Each row is a point on a tangle of strands that fork and nearly touch. The rows are in no order.
In the rows, zero is written as 128.
Two points are linked if the straight distance between their rows is under 47.3. Some points are linked to none.
Libo: [148  80 119 137 165 100 122 135  99 186 126 126  44 168 136 128 143 187
 117 144  54 134 146 143 118]
Dabes: [163 133 150 114 160  94 137 140 103 149 122 156  84 161 123 109 132 141
 139 141 126 120 164 113 138]
Besid: [195 152 145 100 162 109 129 149 133 124 143 200 125 149 122 116 117  98
 143 176 150 103 166 108 147]
zevaz: [ 35 132 120 168 112 169 143  90 116  93 109  83 160 110 117 146 133 114
 135  91 153 126  75 134 131]
Tuli: [139 166 140 120  89 147 104 104 163 164  56  64 137 126 102 143 150 111
 122 110 139 138 123 161 153]
Veva: [110 120  89 123 105 113 116 161 111  69 191 165 177 112 161 110  90  87
 131 128 150 108 107  93  84]
buret: [122 140  78  99  97 120 119 143 176  77 201 174 199  89 135 113  91  78
 117 128 150 133  87 118  83]
Mus: [ 96  86 119 154 136 103 107 176  77  94 191 159 140 115 181 108 109 112
 127 151 123 106 149  71  97]
dofaf: [146 130 120  98 124 124 139 160 116  78 167 166 160 113 149 112 103 104
 138 139 159 116 143 109 119]
sef: [157 122 118 120 165  89 113 133 113 185 105 119  57 193 128 123 151 163
 127 115  74 136 154 143 117]
gam: [117 103 133 185 190 110 130 174 102 167 164 147  55  66 145 137 124 132
  96 238  66 144 172 106 133]
Ponof: [140 102 108 143 115 107 116 123 123 149  75  62  91 157 139 135 153 148
 119  72  93 166 155 160 112]
rok: [174 152 151 111 162  97 135 136 112 152 117 160  93 169 119 112 132 134
 145 142 134 114 159 115 141]
Rumo: [148  94 135 129 159  93 133 132  98 167 121 128  56 166 130 119 144 178
 124 124  78 136 157 133 118]
rabi: [ 39 138 111 172 112 147 141  96  93  77 128  96 141 116 129 133 122 123
 144  73 148 132  98 128 118]
peke: [117  68 114 162 124 115 134 120  91 132 124 101  82 147 149 125 143 193
 117  76  82 148 157 135 109]
gor: [ 79 150 103 134 116 148 150 119 114  70 163 123 178 108 139 128  93 106
 149 106 164 131  85 121 113]
Per: [ 35 110 126 163 107 183 126  88 136 126  79  77 170 103 105 149 148 104
 120  99 153 114  64 133 143]
tebur: [158 188 155 110  96 157 123 100 173 145  82 100 143 132  92 146 134 123
 142 125 150 133 126 161 151]
Roge: [105 127 130 139  88 145 115 110 144 151  45  51 141 107 112 137 153 115
 112  89 133 140 112 153 153]
Nam: [125 159 152 105 106 183 153  98 184 114 125 120 176  89 101 158 116 125
 140 139 163 136  92 158 156]
gom: [153 122 149 120 164  90 137 141  96 154 125 152  73 161 128 110 137 152
 134 141 115 122 162 114 137]
mev: [147 106 146 128 164  90 139 140  90 154 131 147  67 153 130 112 137 162
 127 143 101 125 163 114 132]
momu: [ 78  63 122 186 146 115 113 150  63 116 204 147 111 114 179 100 114 146
 121 145 105 126 148  76 111]
gem: [101 107  94 144 107 103  96 172  97  75 196 166 166 119 171 113  99  87
 127 142 133  96 113  77  68]
pid: [109 110  83 134 100  98  94 167 115  72 198 173 176 117 161 117 103  78
 120 141 132  94  98  78  56]
fofit: [ 85 121 138 136  88 171 119 102 153 148  54  65 164  97 106 147 149 114
 113 105 145 124  88 147 157]
zaz: [125 159 143 100 110 174 157 104 189  99 150 130 181  84 107 152 104 121
 138 141 164 144  90 161 148]
muk: [189 140 125  79 132 121 123 148 162  91 171 201 160 121 127 115 113  82
 133 173 152 114 157 123 129]
tanif: [144 142 119 128 106 114 106 114 139 155  59  59 108 149 123 133 157 125
 118  84 115 159 148 160 133]
Zeni: [136  86 104 148 116 110 121 124 111 146  91  74  87 156 145 135 151 169
 120  71  84 161 156 154 103]
Vinon: [130 168 148 112  97 164 149 103 157 113 100 106 158 107 105 149 132 131
 137 118 160 130 112 149 150]
Kavik: [196 143 138  91 153 115 127 150 143 111 154 203 139 142 122 117 117  91
 140 178 151 106 164 113 140]
lav: [140 157 128 125 100 128 110 109 146 152  58  64 121 140 112 134 157 121
 124  93 130 148 142 155 141]
noru: [103 157 131 117 107 171 161 108 151  90 133 118 180  93 116 144 113 122
 138 118 168 136  89 144 142]
kem: [165 138 154 122 185  90 130 157 104 155 133 183  86 152 126 114 127 115
 134 182 123 105 164  98 151]
Bos: [156 132 152 138 199  82 125 166 109 168 126 185  70 143 129 120 129 121
 124 196 110 107 158 100 154]
kure: [105  47 125 172 150 119 135 130  71 138 171 131  78 131 159 111 134 196
 110 120  80 138 149 109 122]
lum: [167 130 116  80 121 122 129 157 146  79 178 185 167 106 140 114 108  88
 129 158 155 113 146 117 115]
Nakif: [186 172 149 111 163 100 124 130 128 158 113 165 103 185 110 113 130 134
 147 136 133 116 152 118 149]
vano: [159 127 139 131 188  82 122 144 105 185 121 153  51 174 125 116 139 159
 126 157  84 118 147 121 140]
zet: [ 81 107 103 154 117 110 117 151  73  74 187 146 148 124 166 103  91 112
 146 117 141 115 122  88  94]
tesob: [141 119 113 142 110 108 110 119 128 151  65  56  98 154 135 133 157 133
 118  76 101 165 152 164 121]
lufe: [136 152 113  89 110 149 146 125 193  84 188 159 195  74 122 129  85  95
 129 141 165 154 100 146 125]
rek: [132 148  97  90 107 138 139 132 190  84 197 164 199  77 129 123  84  93
 127 135 161 150  96 139 111]
ded: [148 170 147 113 105 139 145 113 135 122  92 108 132 134 107 132 136 137
 140 106 149 135 140 142 140]
bibi: [187 198 151 108 127 135 125 111 157 143 103 139 131 162  98 129 123 130
 153 126 148 125 145 144 151]
Zitud: [118 120  75 126  90  95  94 163 136  72 199 180 183 111 152 119 106  73
 111 136 133  94  82  84  50]
tes: [116 160 141 114 104 167 157 107 145  98 116 112 166 103 113 143 120 129
 139 111 162 130 108 143 144]
gif: [178 146 153 112 182  94 131 154 115 151 128 189  99 159 123 111 125 113
 137 177 135 102 160 100 150]
vefek: [150 122 145 147 201  82 126 158  99 182 129 163  47 146 129 120 132 147
 121 188  83 118 149 112 151]
Peza: [153 139 116  89 119 127 141 150 132  76 171 168 169 108 142 113 102 101
 134 141 160 122 140 116 122]
zubef: [192 192 150 106 137 125 129 115 150 143 106 153 126 173 100 122 122 131
 157 128 148 123 150 133 148]
bopan: [191 161 149 107 173 103 127 143 127 143 129 193 114 165 116 111 120 112
 144 168 144 105 159 107 151]
far: [128 129 117 111 123 125 142 154 108  73 166 155 162 112 149 111 101 112
 140 123 158 119 133 106 115]
Mibo: [ 70 150 133 130 111 185 155  99 153  97 128 101 184  94 115 153 124 116
 134 116 167 130  65 140 139]
pobip: [ 86  70 127 172 145 109 115 160  65 110 195 152 118 116 179 103 113 140
 122 144 112 121 153  77 110]
viso: [130  97 149 132 169  97 129 178  91 130 162 170  98 113 158 120 131 110
 118 196 115 111 175  85 129]
rosov: [ 96 150 142 130  93 165 144 102 143 121  75  82 161 103 108 148 141 129
 125 101 151 128 102 143 147]
Fopib: [ 93  75 130 159 144 106 113 176  69 110 191 154 125 110 184 112 115 125
 120 162 113 115 158  73 106]
Revid: [161 156 122 123 130 104 107 120 137 166  73  84  90 176 122 125 159 134
 127  90 110 152 157 152 125]
rupo: [128 145  91  90 102 128 129 136 191  80 202 171 205  79 135 114  87  82
 119 134 153 145  93 131  98]
bom: [ 60 138 132 139 111 193 148  92 151 108 121  97 185  97 109 157 132 113
 133 117 162 122  56 137 143]
vis: [ 89  66 134 172 158 109 118 171  73 131 193 151 102 100 178 109 122 142
 110 177  96 126 161  77 118]
Duna: [119 128  73 112  90 102 103 154 151  73 201 182 189 103 149 112  99  74
 110 128 139 109  83  98  62]
Ponut: [148 100 142 130 165  89 133 140  92 168 128 139  54 156 131 115 142 169
 127 137  89 128 161 125 128]
pima: [117  62 119 160 138 116 138 123  86 136 141 118  77 147 150 120 139 198
 118  90  79 145 157 125 110]
finor: [ 87 140 146 132  95 181 141  99 153 126  81  87 170  96 105 155 141 122
 122 110 155 123  81 148 150]
voti: [191 179 149 106 153 110 129 127 136 147 110 163 117 174 109 111 125 131
 151 134 145 115 154 123 149]
vazo: [158 122 133 125 175  85 118 139 107 186 113 135  52 184 126 117 144 164
 127 132  82 127 148 133 130]
Ril: [171 195 155 108 107 153 127 100 172 136  93 119 142 139  93 143 127 125
 154 128 153 130 132 157 151]
terit: [193 143 132  82 142 121 126 150 154  98 164 202 149 127 122 119 114  88
 137 176 150 109 161 119 134]
Bar: [153 172 141 113 107 128 131 110 138 139  76  98 118 147 107 131 148 134
 136 100 140 138 145 143 138]
Kog: [142 172 149 112 100 154 146 103 148 117  91 106 144 119 104 141 129 133
 140 113 156 133 130 148 146]
mazud: [ 75 136 142 131 103 192 145  96 163 121 102  95 186  93 103 160 134 121
 125 120 162 119  72 146 153]
Niz: [180 136 118  74 123 120 120 157 164  85 180 197 166 108 135 117 113  83
 128 167 150 114 149 121 120]
lal: [162 122 112 120 151  94 111 126 120 178  94 104  66 186 130 125 154 157
 127  97  83 147 160 149 112]
gole: [ 53 114 129 155  99 178 129  96 136 133  68  71 168 100 108 150 145 112
 116  94 149 118  74 137 146]
salu: [123 133  73 106  96 112 112 148 159  76 199 177 197  97 145 112  93  79
 115 127 148 119  84 108  73]
Dul: [121 162 152 111  99 178 150 101 175 115 114 110 172  94 104 155 123 129
 138 129 162 131  96 154 155]
dos: [106  53 121 167 140 123 137 123  75 134 154 124  79 139 154 113 136 201
 113  99  80 139 151 119 113]
kalev: [138 171 145 119  89 156 113 103 166 153  61  79 143 124  99 145 146 117
 128 116 143 133 121 160 154]
dudu: [ 30 111 126 157 115 195 130  83 135 120  99  85 175 106 103 153 143  99
 126 107 160 112  53 132 139]
Fol: [144  88 124 134 145  98 130 127 100 160 114 112  62 166 136 122 149 179
 122 106  79 143 162 136 111]
Voz: [158 166 128 119 120 112 111 115 136 159  73  86 101 166 114 130 156 132
 127  91 121 148 154 154 130]
tuk: [157 123 141 140 195  78 123 152 101 188 124 157  46 162 125 118 133 154
 124 171  84 115 143 119 144]
Vagun: [134  48 119 152 151 119 133 128  84 169 144 123  55 149 147 127 145 204
 111 137  49 138 148 134 117]
gil: [141 156 124  90 112 154 151 118 194  86 177 155 188  79 116 137  89 103
 137 145 165 153 106 156 139]
gagag: [ 95 126 131 139  89 160 114 105 148 148  47  59 153 105 109 143 152 115
 112  97 142 130  98 151 154]
rales: [157 141 116 122 137  99 109 122 127 172  86  94  80 184 126 125 158 145
 126  91  98 150 159 152 118]
pem: [112 155 146 128  94 159 139 104 147 128  72  83 151 111 106 146 144 128
 126 104 149 130 115 150 148]
rute: [102  97 119 139 131 107 112 175  83  87 187 160 149 118 176 109 106 108
 129 148 133 105 141  78  96]
tovu: [ 87 153 125 123 112 174 161 104 151  88 146 114 186  92 120 148 108 113
 140 119 168 138  74 136 135]
gibu: [127 155 132  94 113 166 153 110 202  97 174 141 191  76 109 146  93 108
 138 145 168 157  88 159 143]
ret: [139  84 117 137 135 104 130 123 100 158 107 100  67 164 139 129 149 180
 121  92  75 146 161 147 104]
kis: [155 171 135 119 108 121 116 109 140 150  73  87 115 151 108 130 153 132
 130  94 130 144 146 150 137]
tok: [134 154 135 129  90 137 109 108 150 155  52  59 129 127 111 138 154 114
 118  96 133 144 129 159 147]
lebi: [124  46 121 162 152 123 137 130  81 160 152 127  60 139 151 124 142 206
 108 134  59 136 146 126 118]
fof: [114  44 124 171 156 124 137 131  72 153 171 133  65 125 156 117 138 199
 109 142  68 139 147 115 125]
lumum: [180 197 154 107 117 143 126 103 164 137  98 125 137 150  96 136 124 126
 154 128 151 130 140 149 152]
vufam: [127  74 107 159 118 113 130 119 100 140 102  87  86 152 148 135 147 183
 116  69  80 156 157 145 105]
kisa: [ 96  98 103 146 117 104 103 173  88  79 192 160 158 117 176 111  97  96
 131 140 135 104 125  76  80]
goput: [ 37 113 132 150 121 202 135  82 151 123 117  92 187 105 103 160 141 101
 129 119 163 112  42 136 139]
larer: [ 47 121 132 143 118 202 143  88 157 116 134  99 188 100 105 162 136 102
 133 121 166 118  44 136 142]
turig: [146 180 153 115  91 160 115 100 173 152  70  89 145 124  95 150 140 121
 135 124 147 130 118 160 156]
fop: [ 62 106 134 150  98 178 122  96 144 148  56  69 168  99 103 146 146 110
 112  99 149 117  73 144 153]
tera: [148 124 148 151 201  84 127 163  99 176 135 170  54 134 129 123 127 132
 116 201  93 118 154 106 151]
doven: [145  62 114 144 157 112 129 130  90 181 134 120  46 161 141 130 142 197
 115 144  47 133 148 141 115]

A fork is a point with three links, a tip a point with one. Leave the first point through the second and follow the links. Name the first fork or tip that comes.
dos; pima | lav
rupo; rek | Vinon
rok; Dabes | ret
gagag; fofit | bom
rute; Mus | momu
goput; dudu | Roge
bom; mazud | pem

Follow the links from the first point to the second, and from the first to the third. Name the last point that the two ways share.
kalev; Revid; Vinon | kis
tovu; Nam; Voz | Vinon
vufam; Bar; kalev | lav
Nam; ded; noru | Vinon

Name the points in between on the shortest way along the links from the first point to the second, in order.
vefek; gif | tera > Bos > kem
Per; finor | dudu > goput > larer > bom > mazud
tanif; Kog | lav > kis > Bar > ded
rek; pid | rupo > buret > salu > Duna > Zitud
Niz; far | lum > Peza > dofaf
